Each row is a point on a tangle of strands that fork and nearly touch. The rows are in no order.
(in the rows, 128 means zero)
Points whose rows are less than 128 apart are linked; no others are. Some points are linked to none.
(1053): [119 154  93 134 165  84 159 176 153 155 190 127 121 112  71 130 147  99
 112 143 154 130 125 139  88 114 117  47]
(926): [140  80 147  89 143 146 115 157 114  95  53 113 121 203 156 123 127 142
 118  97 104 160 166 116  92 169 147 138]
(350): [ 99 139 117 173 108  75 111 149 170 167  63 165 172 144 148 162 141  51
  92 121 114 163 144 180 119 208  84 107]
(907): [125 148 150 100 126 128 106 117 103 149 147 111 100 113  89  89 163 156
 220 128 128  76  88 147 159  99 130 148]
(376): [111 106 168 167 121 111 110 140 177 154  67 138 194 160 144 175 138  94
  84 112 121 178 164 166 118 198 121 124]
(375): [151 115 148 126 159 137 116 167 120  78 126  79 126 169  94  48 179 158
 168 118 156 107 115  47  98 116 125 119]
(544): [186 193  94 101 158 162 137 117 167  55 112  90  99 117 107 118 155 124
 135 104 185 120 126  98 118 109 141 108]
(329): [164 134 135 136 123 166 137 191 142 129 130 124 130 132 182 116  91  98
 103 123 124 152 179  89 136 138 129 159]
(142): [161 139 129 176 109 129 104 187 159 153 138 160 205 146 177 110 124  82
 167 117  80 161 151 124 124 190 103 146]
(1048): [114  70 136 136 102 108 125  61 109 158 113 137 127 108 134 157  86 126
  76 159 109 123 125 148 130 130 122 136]
(614): [140  83 124 112 123 136 117 150  76 104 111 156  96 154 184  96  48 130
  78 136 106 149 162  92 100 135 136 141]
(314): [185 111 113  66 159 149 127  91 146 103 116  87  76 124  91 125 112 135
 100 127 146  97 132 124  83 103 139 104]
(609): [145 154  90 132  99 141 110  82 125 103  95 110  86 106 151 139 135 111
 153 105 141  30 117 104 154 109  65 147]
(3): [115 147 117 135  80 114 144  97  98 145 109 160  96  65 185 168  87 110
 117 125 127 127 124 150 199 105 120 180]
(522): [125 169 132 117 132 123 139 140 100 182 143 128  75 100  91 123 148 106
 189 148 117  58 105 157 166 100 108 161]
(261): [ 71  84 166 108 166 114 121 154 120 130 116  81 110 164  55 120 194 152
 128 125 179  91 130 111 120 139 156  78]
(842): [140 121 100  98 115 120 121  77 128  74 110 104  68  83 124 132 110 131
 112 118 154  31 116 103 151  75  96 133]
(95): [160 146 146 101 105 150 125  75 121 101 151 123 153  86 157 118 111 212
 179 116 150 179  97 141 132  86 164 154]
(64): [112 168 108 146 142 126 141 159 117  64 188 136 155 141 136  78 148 162
 159 135 137 185 106  82 135 118 162 115]
(103): [112 152 142 151  82 123 139 125  97 179 108 168 108  83 166 145 112  95
 150 132 101  91 126 141 201 125  98 187]
(625): [160 148 128 102  80 106 115 103  76 113 131 119  99  91 188 105 101 190
 195  99 151  95  91 140 137  75  99 179]
(92): [158 185  97  99 127 152 136 148 104  85 138 139  77 140 162  92 108 121
 151 128 135 132 132 103 132 105 133 150]
(478): [118  97 154 145 152 150 128  83 175 147 145 105 180 111  88 175 139 142
  89 137 140 166 124 139 109 143 155  89]
(194): [169 107  85 139 101 134 103 119 114  76 112 134 130 139 201 108  63 118
  97 118 124 145 153  74  93 147 109 129]
(728): [157 112 120 166 137 140 121  99 176 169 140 120 165  86 102 143 111 100
  86 129 115  94 138 134 121 122  84 113]
(795): [159 155 149 100 116 123 131  90 108 109 152 100 114  63 145 116 114 197
 188 114 170 119  89 135 152  57 137 168]
(190): [ 97 104 140 167 153  73 126 210 135 124 146 116 182 163 104 107 156 135
 131 148 140 183 153 112  74 155 110  87]
(439): [143 124 109 118 114  96 127 131  78 160 181 168 123 106 141  78  96 154
 167 152  86 147  95 150 122 100 122 150]
(533): [119  88 138 109 109 115 127 117  72 114 118 149  75 104 175 113  54 150
  84 136 125 126 138 110 144  85 133 161]
(740): [118 135 169 130 166 179 151 152 173 133  85  81 126 100  89 175 162  91
  75  96 161  83 152 110 159 122 114 121]
(668): [ 41  76 159 130 153  96 111 140  99 135 119 104 140 183  61 133 180 169
 127 135 157 101 121 143 108 146 148  88]
(56): [ 93 109 132 124 165  98 137 142 119  99 180 101 117 105  63 102 145 137
 108 154 168  77 102  84 117  98 127  81]
(639): [143 135 152  87 126 166 139  98 117 109 146 132 142 118 141 128 121 192
 159 124 120 200 120 155 137 112 196 148]
(781): [129 197  79 128 120 138 145 153 108  77 157 150 109 130 169 100 128 129
 165 126 131 163 122 116 147 113 150 140]
(1043): [ 74  71 132 157 108 120 109  70 108 113 103 128 150 133 129 157 116 138
  98 145 127 109 117 124 138 140 123 135]
(987): [ 78  69 171 133 151  95 108 120 122 145 126 134 190 201  74 127 163 175
 146 136 106 143 116 158  79 165 148  98]
(285): [178 101 153 158 130 117 100 162 168 158 133 132 198 170 143 110 124 108
 152 126  77 169 149 120  79 177 100 130]
(215): [119 138 129 178 150 114 140 203 171 131 173 115 192 128 112 110 150 112
 131 139 142 181 140 109 109 140 119  95]
(1005): [172 134 148 136 131 108 125 142 179 201 140 157 174 170 118 130 138  97
 146 134  80 162 144 178  78 172 119 118]
(1058): [170 141 112 114 111 158  97  72 150 135  64 129 120 159 148 152 137  99
 151 109 105 110 131 146 106 156 109 147]
(559): [115 167  91 177 144 116 140 164 158  77 197 122 181 119 116  96 151 132
 134 135 157 186 110  90 129 124 144  96]
(424): [100  97 161 138 100 104 105  85 110 180 103 150 106 149 115 132 134  98
 140 140  88  53 107 154 138 147  97 155]
(869): [107 130  89 141 103  92 126 147  68 125 165 196 136 135 162  92 119 132
 184 139  76 149 103 133 133 141 118 132]
(881): [142 186 104 121 134 131 164 177 109 171 146 140  63 106 112 125 127  69
 142 150 117  81 137 147 158 109 105 145]
(528): [116  88 170 139 125 140 122 107 154 131  81 130 178 172 146 184 132 121
  90 120 103 171 160 146 118 182 152 136]
(66): [ 85 105 155  99 155 104 137 132 101 126 189 127 105  90  74  97 118 179
 112 153 161 113  93 110 131  78 165  95]
(663): [109 146 105 131 169  80 151 182 120 114 191 121  98 123  80 103 139 104
 111 153 155  97 118  94 105  91 116  79]
(582): [ 95  87 125 173 135 128 118  75 153 116 135 117 192 124 100 159 135 147
  95 145 142 146 115 119 124 138 134 106]
(174): [144 126 175 114 128 164 133 114 143 156 150 142 168 135 133 145 128 165
 152 139  91 181 133 156 137 138 176 154]
(999): [ 81 114 149  76 143 131 149 110 104 161 142 137 107 121  85 153 134 186
 108 146 139 166 109 186 128 116 201  96]
(414): [143 143 137 148 140 122 137 210 186 163  96 109 140 122 135 138 133  75
  79 113 137 154 184 137 117 152  85 113]
(590): [142 155 205 131 125 166  99 121 154 152 133 127 153 164 106 116 177 131
 230 123  95  84 111 134 141 142 128 174]
(797): [133 137 102 136 141  99 156 133 149 199 199 147 148 118  88 143 129 124
 112 159 122 166 127 168  91 128 145  76]
(844): [123 145  98 170 113 111 118 165 116 119 165 179 188 153 163 104 144 120
 194 126  74 169 124 118 128 176 116 133]
(176): [132 153  68 165 117  80 111 137 158 150  92 149 149 142 140 148 146  51
 131 112 105 153 126 161 104 185  78 102]
(406): [117  98 207 122 123 153 138 126 148 176 125 154 173 165 130 172 130 149
 111 134  85 172 160 164 139 164 184 152]
(739): [141 124  99 151  96 154 115  88 137  55 120 128 149 114 197 136  90 149
  87 110 150 139 142  69 133 122 113 133]
(246): [100  97 186  95 161 149 115 132 118 124 136  81 111 133  60  97 191 179
 147 124 174  86 105  91 143 123 177 106]
(214): [135 123 125 151 140 124 110 111 147 150 153 119 165 142  92 117 164 118
 179 133 106 113 106 122 101 134  94 120]
(877): [ 90 119 110  63 130 131 146 104  95 147 102 154  78 136 118 146 120 170
 110 126 121 165 110 204 133 111 196 116]
(972): [117  91 132 105 142 134 132 177  95  94  79 129  99 189 165 116 114 119
  91 120 122 160 170 112 103 154 149 132]
(467): [210 146 123  73 181 170 134 121 165  99 128  78 101 109  79 132 132 124
 122 126 167  96 130 115  96 104 140  98]
(233): [109 113 124 128 123 123 121 114 106  62 122  98  88 119 129  98 121 142
 111 126 162  57 124  57 150  89 113 137]
(63): [153 118 129 166 131 129 125 149 192 182  99 117 162 114 122 151 106  68
  46 108 128 118 170 148 129 149  77 114]
(1051): [181 138  85  78 138 159 120  73 134 119  79 104  73 143 122 145 119 105
 114 121 128 109 136 156  93 129 128 124]
(372): [ 68 115 169  88 150 117 152 137  93 157 171 126  97  97  81 130 132 179
 111 149 157 137 103 148 140  93 188 105]
(874): [137 116 120 126 130 161 151  94 170 144 135 118 140  93 126 187  98 126
  56 139 139 170 147 160 134 129 167 111]
(482): [130 159 102 118  77  88 132  89  76 130 120 144  87  70 186 138  98 136
 177 106 144 105  95 154 162  78  99 176]
(1039): [117  54 148 110 110  97 137  89  88 150 124 145 109  96 145 131  60 154
  71 154 110 137 128 150 129 100 143 145]
(302): [129 172  77 151 122 107 168 188 123 168 141 157  87 111 132 149 129  50
 105 139 121 100 145 147 156 130  96 127]
(773): [158 145 116 114 140 109 149 129 135 212 175 158 133 143  93 130 138 116
 145 159  87 144 122 190  87 136 138  99]
(355): [172 149 135 127  75 164 108  74 130 133  76 151 127 130 191 168 110 117
 156 108 105 115 142 139 145 154 104 175]
(767): [ 92 135  90 120 140 111 142 160 109  84 101 130 102 168 143 141 131 106
  85 117 141 180 146 131 115 147 149 112]
(337): [147 125 152 111 125 143 152  76 153 165 148 123 122  50 114 178  92 141
  90 146 134 148 120 167 154  97 164 144]
(571): [135 157  95  77 134 149 141  96 116 147 103 129  66 133 120 159 134 115
 121 131 120 130 126 186 125 128 160 127]
(599): [130 130 180 112 116 162  99 109 129 129 115 105 130 151 118 113 167 163
 210 114 114  80 117 121 148 131 133 166]
(352): [126 136 123 154 128 139 139 193 137  88 162 130 131 135 170 110  86 112
  78 135 141 172 164  82 145 120 148 137]
(463): [130 141 191 131 151 185 148 124 180 186 116 109 140 100  90 188 145 109
  83 122 139 110 151 150 158 135 137 131]
(961): [154 135  87 165 106 135 107  99 145 114 108 131 139 106 161 133 119  94
 139 104 125  70 130  90 131 127  43 131]
(806): [114 120 129 142 100  99 115 112 107 174  96 173 115 160 138 141 140  66
 144 131  79  76 116 148 131 165  85 140]
(824): [ 98 155  89 118 149 121 150 137 125  63 119 109  93 151 126 138 145 111
  81 117 170 156 124 109 133 119 159 105]
(527): [ 57 154 101 180 112 132 141 115 111  56 133 128 141 122 142 141 169 133
 140 124 161 140 108  96 183 129 138 128]
(626): [140 146  84 144 114  92 130 160 120 163 109 157 110 147 144 131 135  53
 132 126  95 120 138 144 110 173  89 119]
(918): [181 171 123 119 136 173 144 178 132 127 112 115 103 139 160 122 120  91
 142 125 128 135 166 114 127 126 118 159]
(943): [127  95 141 129 153 123 108 155 132  93  84  79 134 176 106  92 168 126
 144 118 139 119 137  80  92 141 100 124]
(828): [174 163 174 123 143 181 149 119 168 203 148 128 130  69 105 169 110 117
 121 148 130 122 131 181 168 122 149 147]
(318): [149 124 130 145 109 106 123  68 142 172 167 141 154  51 121 134  99 139
 158 147 106 108  95 145 146  87  95 153]
(420): [148 121  89 142 120  90 132 106 126 145 204 144 143  75 112  97  92 136
 150 162 103 114  98 119 109  82 100 125]
(90): [ 68 162  83 150 131 112 132  93 113  26 126 119 116 133 128 128 146 149
  96 128 179 139  97  92 161 108 158 101]
(552): [128 155 108 174 141 114 139 218 180 137 143 108 169 109 130 116 139  84
  99 122 148 166 155 124 124 140  93  99]
(538): [ 93 109  95  82 106 112 122 101  68 130 100 175  91 144 146 109 109 170
 146 116 100 146  92 185 134 117 153 137]
(603): [154 121  92 170 104 159 116  92 164 110 148 128 171  84 158 139  89 121
  98 113 128 115 142 100 140 120  81 123]
(789): [134 113 175 104  91 176  95  96 120  98  69 100 113 164 168 126 151 176
 176  93 136  81 141  88 158 141 125 179]
(672): [ 73  73 105 108 118 101  99 135  65 115  98 162 108 180 123  91 123 171
 143 123 105  98 104 141 125 140 129 125]
(211): [133 181 107 119 162 149 156 151 155  60 126  96 102 119 115 131 146 104
  91 112 177 142 134  85 141 105 152 113]
(870): [ 99  81 141 133 154  89 121 172 103 137 153 138 166 190  97  90 142 167
 140 147 105 157 133 132  65 147 124  95]
(147): [135 117 165 134  88 173 116 119 104 102  78 133 127 142 192 147 113 139
 150 101 110 105 158  86 161 146 117 185]
(706): [123 131 162 109 154 157 125 145 115  67 128  94 112 154 100  72 172 187
 150 115 173 111 107  70 140 113 178 120]

Follow the links from the first point to the second, and from the first to the third. Name the last point that the two ways share.
(176); (877); (211) => (1051)
(1005); (672); (1058) => (877)
(828); (63); (467) => (614)
(582); (781); (870) => (215)
(147); (66); (63) => (1051)
(559); (527); (1048) => (614)
(987); (926); (64) => (215)

A fork is a point with three links. Follow the links from the first point to the second and name the forks in between, in order.
(302); (355) => (599)
(582); (211) => (614) > (972) > (824)
(528); (590) => (626) > (599)
(261); (329) => (215)

Name the points in between on the shortest way along the links from the first point to the second, in order.
(285); (355) => (1005) > (773) > (797) > (1053) > (663) > (56) > (66) > (372) > (999) > (877) > (571) > (1051) > (1058)
(625); (350) => (795) > (95) > (639) > (174) > (406) > (528) > (376)
(609); (64) => (961) > (603) > (728) > (63) > (414) > (552) > (215) > (559)
(63); (877) => (728) > (603) > (739) > (194) > (614) > (972) > (767) > (824) > (211) > (544) > (467) > (314) > (1051) > (571)
(806); (999) => (626) > (302) > (881) > (522) > (907) > (599) > (789) > (147) > (355) > (1058) > (1051) > (571) > (877)
